Each row is a point on a tangle of strands that fork, close into loops and nearly touch. The rows are in no order.
In the rows, 128 means zero.
Two points are linked if the straight distance between their rows is under 99.6. Some points are linked to none.
k719: [170 123  97 147 159  98  93 142 130 119 143 127 134 132 128 104 153 134
  97 159  81 107]
k816: [100 159 100 145 139 131 153 154 101 115 148 124 130 132 133 135 191 166
 177 117 156 137]
k302: [139 113 124 131 115 122 178 150 125 132 118 136 160 118 139 107 182  92
 176 164 119 163]
k589: [141 101  84 118  68 180  86 139  95 122 141  99 158 145 103  99 129 142
 106 166 127 186]
k254: [ 72 166 152 131  92 131 144 148 140 156 129 123 101 152 144 166  75 147
 151  96 118 104]
k599: [136 165  67 151 182  95  69 153 105 132 109 125 102 168  98  91  97 142
 115 101  93 142]
k860: [158 144 106 143 114 122  85 169 148 135 128 114 141 151 131  99 125 130
 105 150  72 127]
k886: [137  80 127 143  99 177 134  86 115 127 140 110 139 151 117 165 141 123
 111 161 192 197]
k941: [179 171 132 117 126 143 122 177 157  74 124 149 183  98 170 112 189 126
 142 124  98 101]
k657: [142 158 165 166 123  82 108 150 175 141 149 144 135 135 173 139 127 126
 134 158  51  67]
k738: [130 166 132 134  82 131  94 172 149 131 136 123 134 141 157  96 107 141
 118 140  45  86]
k310: [ 67 153  96 127  64 153 142 167  85 133 161 107 113 143 132 134 137 178
 164 136 124 143]
k818: [ 69 102 132 100  42 169 138 100  86 144 156 110 116 126 116 145  79 175
 136 138 162 133]
k932: [ 86 106 157 115 130 124 121  67 116 119 146 128  90 129 109 154  92 168
  93 112 185 118]
k946: [111 105 157 134  68 140  84 109 127 134 177 114 119 150 128 137  81 160
  92 144  98 101]
k244: [168 105 145 109 188 157 164  83 150 107 112 127 140  87 126 127 178  81
 122 109 177 104]
k459: [148 155 118 126 167 161 130 109 127 114 117 103 123 140 110 123 146 145
 120 103 203 136]
k338: [133 116 147 100 122 151 183 137 146 121 105 148 166  86 155 144 150  79
 169 112 131 122]
k863: [177 131 149 175 105 141  76 121 159 136 119 100 130 194 109 112 109 130
  98 178 158 163]
k517: [ 95  81 142 117 119 139 174 106 133 146 117 126 106 133 118 184  99  92
 120 105 144 156]
k670: [120  79 132 102 129 147 178 109 125  99 167 136 144  67 137 175 186 136
 131 113 129  90]
k251: [119 114 180 168 108  85 168 118 158 161 140 139 128 135 160 139 156 100
 169 180 109 113]
k490: [131 212 117  94 130 130 110 161 111 147  87 136 141 105 133  55  81 141
 162  69 122  75]
k289: [105 110  99 134 120 155 152 138 132 120 120 119 113 153 125 200 113 120
 121 107 128 180]
k301: [118  74 119 138 162 148 150  85 116 102 160 126 115 115 123 196 169 130
  98 120 187 138]
k550: [132 117 193 140 144  89 151 105 184 148 154 146 129 108 160 168 126  92
 145 116  97  65]
k539: [ 96 133 110 136 160  86 123 124 101 146 131 142  94 134 112 117 118 150
 129 102 120 113]
k707: [170  92 140 175 104 138  56 124 136 122 156 124 138 188 126 145 110 130
  63 180 157 183]
k577: [133 129  91 131  88 150  71 132  80 124 149 102 143 153 101  71 126 174
 119 155 132 159]
k601: [118  59 104 116 163 147 156 118 118  92 157 137 121  93 129 191 172 118
  95  98 131 118]
k518: [134 173 126  66  60 183 147 176 138  99  82 135 173  88 162 103 122 106
 167 101 108 145]
k573: [124 107 141 149 159  68  68  79 114 143 136 145  81 141 105 111  80 153
  63 151 121 114]
k502: [ 97  99 156 100 105 149 162 114 160 140 134 129 102 115 132 202  77 101
 118  84 110 113]
k852: [180 117 101 135 151 161 107 134 140 122  91  96 141 169  91 108 128 101
 101 137 164 197]
k780: [160 174 142 158 198  75 137 137 142 152  89 181 138 106 161 102 133  98
 160 120 116  95]
k572: [182 165 132 151 144 113 133 164 149 108 120 149 177 101 163  92 202 121
 163 159 109 110]
k167: [ 94  88 101  72  48 198 135 114  85 121 154 101 133  99 109 140  95 150
 106 121 136 142]
k217: [141  87 145 111 146 107 130  82 131 161 105 125 112 122 100  93  93  94
  95 144 118 121]
k917: [135  89 153  98 186 121 175  71 139 121 122 138 119  68 122 136 152  96
 127 100 170  85]
k235: [ 95  78 138 128 113 156 156  77 108 108 159 122 120 126 124 186 138 143
 110 137 186 162]
k49: [197  95 127 128 194 129 153 111 152 120 101 135 150  95 127 105 180  80
 124 145 158 128]
k716: [157 120 124  80 139 123 129 124 136 138 110 146 144  67 137  88 107  99
 116 105  72  74]
k313: [153 207 100 110 157 113  84 162 135 132  91 135 136 120 139  62  90 141
 124  84  78  79]
k779: [100 141 189 130  80 136  81  73 112 118 149 121 120 159 121 123  62 195
  87 154 202 154]
k53: [ 99 104 116 157 154  61 123 115  91 150 130 144  92 149 108 130 128 144
 121 145 128 149]
k45: [159 200  76 146 186  92  74 169 121 127 116 121 126 163 117  73 128 143
 142 115  86 127]
k379: [110 188 118 135  99 186 156 122 147 122 119  99 114 150 140 172 102 166
 158 108 179 140]
k495: [128 142 149 153 109 144 149 153 164 115 138 123 142 144 149 171 145 121
 143 129 119 125]
k804: [108 157 122 144 143 109 140 145 115 140 125 127 117 147 129 131 133 152
 157 111 142 131]
k176: [126  99 181 109 163 107 197  82 154 143 139 156 125  63 145 156 146  90
 158 104 152  64]
k259: [142 116  87 172 184  91  50 108  76 108 138 135 100 181  94 108 122 131
  85 137 187 207]
k407: [135 105 101 148 170 122  73 109 112 126 112 130 100 174  93 122  96 116
  78 122 169 186]
k276: [135 139 156 169 132  81 109 118 136 163 110 116 112 187 106  91 115 132
 143 175 149 158]
k639: [184 163 118 124 207  93 124 140 148 122 101 170 146  86 150 103 150  97
 123 112  88  87]
k425: [101 160  92 120 159  80 123 168 108 151  97 158 120 127 136 108  83 110
 139  86  66 106]
k588: [126 152 147  94  94 178 192 134 139 121 112 122 158  87 151 158 141 121
 177 105 170 123]
k179: [111  83 141 100  97 179 129  89 151 110 163 117 110 128 129 215  81 123
  87  96 116 111]
k73: [ 84 166  62 131  87 156 110 168  82 114 148 105 121 159 118 145 128 181
 156 119 124 176]
k497: [128  82 142 139 163 110 114  83 129 142 111 129  96 149  96 127  98  96
  85 133 156 157]
k307: [ 87 127 132 128  32 142 113 163 115 150 157 113 115 137 149  95 121 138
 140 169  52 120]
k533: [110 113 136 114 106 140 170 102  94 141 138 104 139 108 114 104 162 160
 163 142 182 130]
k890: [141  92 119 140 177 113 133 119 133 146  83 134 108 155 105 144 118  73
 114 130 139 174]
k256: [ 96 135  54 151 139 141  98 163  82 107 150 120 124 168 112 145 140 165
 138 113 129 183]
k4: [128 100 156 132  89 174 110 104 160 113 168 108 127 137 126 187 101 136
  94 130 109 103]
k803: [184 171 141 180 179  74 130 155 156 150  92 150 146 140 148  97 151  95
 168 153 119 129]
k988: [170 165 147 155 123 107 135 185 166 118 100 175 174 124 181 121 166  92
 164 156  75 121]
k955: [163 162  98 131 184  89 113 145 129 112 129 146 146  97 141  89 164 141
 128 126  89  83]
k618: [ 62  87 183 104 139  95 150  63 117 130 164 147  80  89 104 158 106 173
 119 105 185  82]
k655: [ 76 116 178 118 107 119  81  52  99 110 150 145  97 131 115 138  59 191
  72 125 208 147]
k851: [104  93 130 117  57 128 101 134 126 143 163 119 125 130 130 121 100 134
  92 161  44 102]
k113: [131 109  93 133 207 101 148 134 123 129  96 151  99 126 116 144 141  80
 117  84 125 144]
k258: [114  79  92 103  52 194 103 114  79 115 158 104 149 126 118 132 105 156
 103 146 155 178]
k832: [155 200  87 126 152 104  87 190 136 126  94 144 149 145 145  87 111 119
 140 102  70 129]
k929: [ 63 136 126 104  43 162 167 131  80 153 142 101 110 124 127 118 112 169
 185 138 154 133]
k739: [166 143 104 144 117 159 144 176 145  70 143 109 173 130 140 132 235 143
 149 160 133 164]
k96: [144  99  87 161 204  63  78 105  89 134 135 145  89 144  87 101 148 128
  96 157 157 173]
k219: [ 97 115 161 128  58 158 117  84  95 132 154 109 114 144 119 137  88 182
 117 152 191 158]
k836: [121 105 159 103  93 154 147  91 124 132 140 107 138 109 113 109 122 142
 126 132 144 108]
k25: [106 114 111 118 152  69 145 142 121 162 114 167 101 116 140 138  91  89
 134 107  54 102]
k511: [133  92 124 106 167  94 144 102 133 157  97 152 110 101 115 131  90  71
 104 105  89 105]
k849: [128  73 148 109 116 144 184 129 152 114 148 141 160  79 152 166 184  87
 148 138 108 118]
k194: [106 174  93  81 120 153 134 184 122 110 112 135 128 105 135 144  98 141
 132  54 100 107]
k913: [145 125 159 146 117 127  99  98 133 143 116 102 121 168 100  92 100 144
 111 165 166 146]
k40: [ 78 160 140 111  50 130 112 169 130 153 140 129 111 127 154 103  91 142
 148 133  46  86]
k629: [143 107  92 143 218  79 112 113 108 127 116 143  97 131  99 111 148 106
 102 126 129 138]
k908: [111 109 140 126  47 145 139 139 121 147 142 113 137 129 144 106 151 119
 144 185  82 131]
k606: [155 113  83  82 162 163 106 135 143 109  84 126 128 117 107 118  91  85
  69  82  99 137]
k10: [113 180 109  84 111 151 127 153 114 133 110 118 138 105 123  90  99 148
 148  89 123 100]
k356: [129  88 137 117  93  90 133  93  86 176 120 117 131 125  99  57 123 119
 139 201 120 149]
k751: [128 125 174 121 147 107 163 113 153 151 123 161 128  87 153 136 117  95
 150 100 121  64]
k322: [129 125 171 163 122  84 155 116 140 173 108 127 121 151 128 106 139 101
 158 172 142 145]
k60: [111 154 150 115  98 168 183 116 125 121 136 106 133 105 138 140 159 166
 182 123 199 112]
k591: [185 169 127 176 182 105 115 152 152 131 108 120 137 165 122  97 170 106
 145 142 147 149]
k293: [128 134 192 129 150  70  84  64 158 141 127 134  87 137 100  96  78 148
  76 142 133  86]
k129: [132 137 126  84 114 185 119 116 141 114 125 105 130 112 115 135  82 139
  88  82 132  96]
k252: [124 130  90 137 125 154 158 155 107  86 155 107 165 111 133 144 225 158
 160 142 150 154]
k227: [170 102  94  87 151 123 131 136 134 112 102 140 154  79 123  94 152  82
 104 128  73 122]
k218: [142 145 127  46  94 205 134 130 146 106 124 108 152  68 128 114  97 136
 120  82 127  81]
k63: [ 98  82 118 147 178  59  64  82  86 123 146 165  72 144 110 138  82 145
  47 129 140 150]
k396: [186 140 112 156 134 126 122 166 145 104 137 117 169 140 144 111 205 124
 133 178 109 145]
k993: [136 125 135 151 153 121 178 138 139 134 107 132 136 132 134 140 171  90
 175 137 164 167]
k28: [ 70 113 153  97 127  93 158  89  91 144 139 135  95  96 104 116 116 167
 147 112 173  89]
k384: [ 95  95  73 160 134  88 139 158  83 136 157 137 127 146 121 138 183 130
 165 155 104 180]
k892: [154  88 130 165  88 168  99 120 125 115 158 113 145 172 125 160 123 134
  90 179 180 202]
k236: [ 59 144 161 126  96 108 125 130 110 155 147 128  89 138 126 145  83 175
 145 119 127  87]
k661: [141  74 149 100 110 141 153  84 134 150 114 115 138 109 100 103 116  88
 122 148 134 127]
k208: [155 176 159 155 143 134 143 165 180 122  96 170 167 123 181 154 145  88
 174 106 118 119]
k627: [101 162 163 137  92 154 164 120 159 141 111 109  99 162 140 196  71 137
 152 108 155 139]
k422: [147 123  90 140 123 136  98 141  91 109 153 104 158 139 106  88 186 161
 136 162 146 157]
k59: [164 141 152 168 188 105 144 122 156 132  97 124 134 154 122 127 163  94
 148 141 183 155]
k711: [133 137 161 143 110 144 147 155 181  95 165 136 153 128 176 204 178 125
 136 131  84  95]
k546: [117 115  59 136 157 120 131 161  88 107 139 119 141 147 110 138 183 125
 152 132 119 200]
k231: [136 125 125  39 106 165 149 136 135 127 100 136 163  56 134 100 104  95
 136  89  97  95]
k481: [149 168 124 148 129 168 142 170 164  84 121 113 143 144 157 186 160 140
 138 112 131 145]
k267: [ 77 143 146 127  82  94 129 139 106 170 151 125 106 124 135 103  94 161
 147 141  91  76]
k186: [125 124 100  57 137 164 118 133 125 120  94 126 120  97 108 119  73 112
  93  56 106 101]
k489: [176 138 102 124 174 188 107 103 137 107  91  94 121 149  97 117 128 109
  95 107 199 170]
k361: [144 205 111 139 132 176 130 140 138 106 115  93 137 151 130 133 137 163
 153  97 180 138]
k318: [133 102 203 163 139  78 167  95 165 151 160 147 126 115 156 161 161 110
 157 161 114  72]
k843: [105 167  86 118 165 120 128 177 121 125 101 150 109 136 130 161  90 127
 137  55  97 127]
k126: [154 120 100  94 155 142 133 141 133 121  91 128 144 116 111 109 124  89
 115 107 107 147]
k389: [ 88  60 122 157 159  61 100  93  78 139 139 162  84 150 106 136 101 129
  81 146 142 179]
k520: [158 176 127 126 150 164 130 175 163  78 131 124 158 123 155 146 179 152
 135 106 126 106]
k446: [136 148 171 149 123 117 121 125 160 151 131 129 132 139 145 111 111 130
 139 138 101  81]
k838: [157 160 144 176 126 109 117 184 189 109 135 150 156 143 174 149 165 110
 137 162  59 110]
k311: [125 161 186 138 136  84 114  96 155 150 127 116 110 143 117 108  98 157
 115 139 144  78]
k106: [106 133 125 145  78 120 147 171 109 141 140 123 142 127 149  94 193 125
 175 172  99 141]

A fork is a point with three links, a tip a point with one. Leave the first point through the second and follow the links. Name the first fork or tip that comes.
k860; k719: k307
k892; k707: k49
k832; k313: k217
k657; k446: k572
k591; k803: k40

A tip is a point with one link. Name the tips that can be reached along the links from each point below, in the order of the rows.
k863: k599, k49
k256: k28, k384, k422
k838: k208, k711
k459: k289, k852
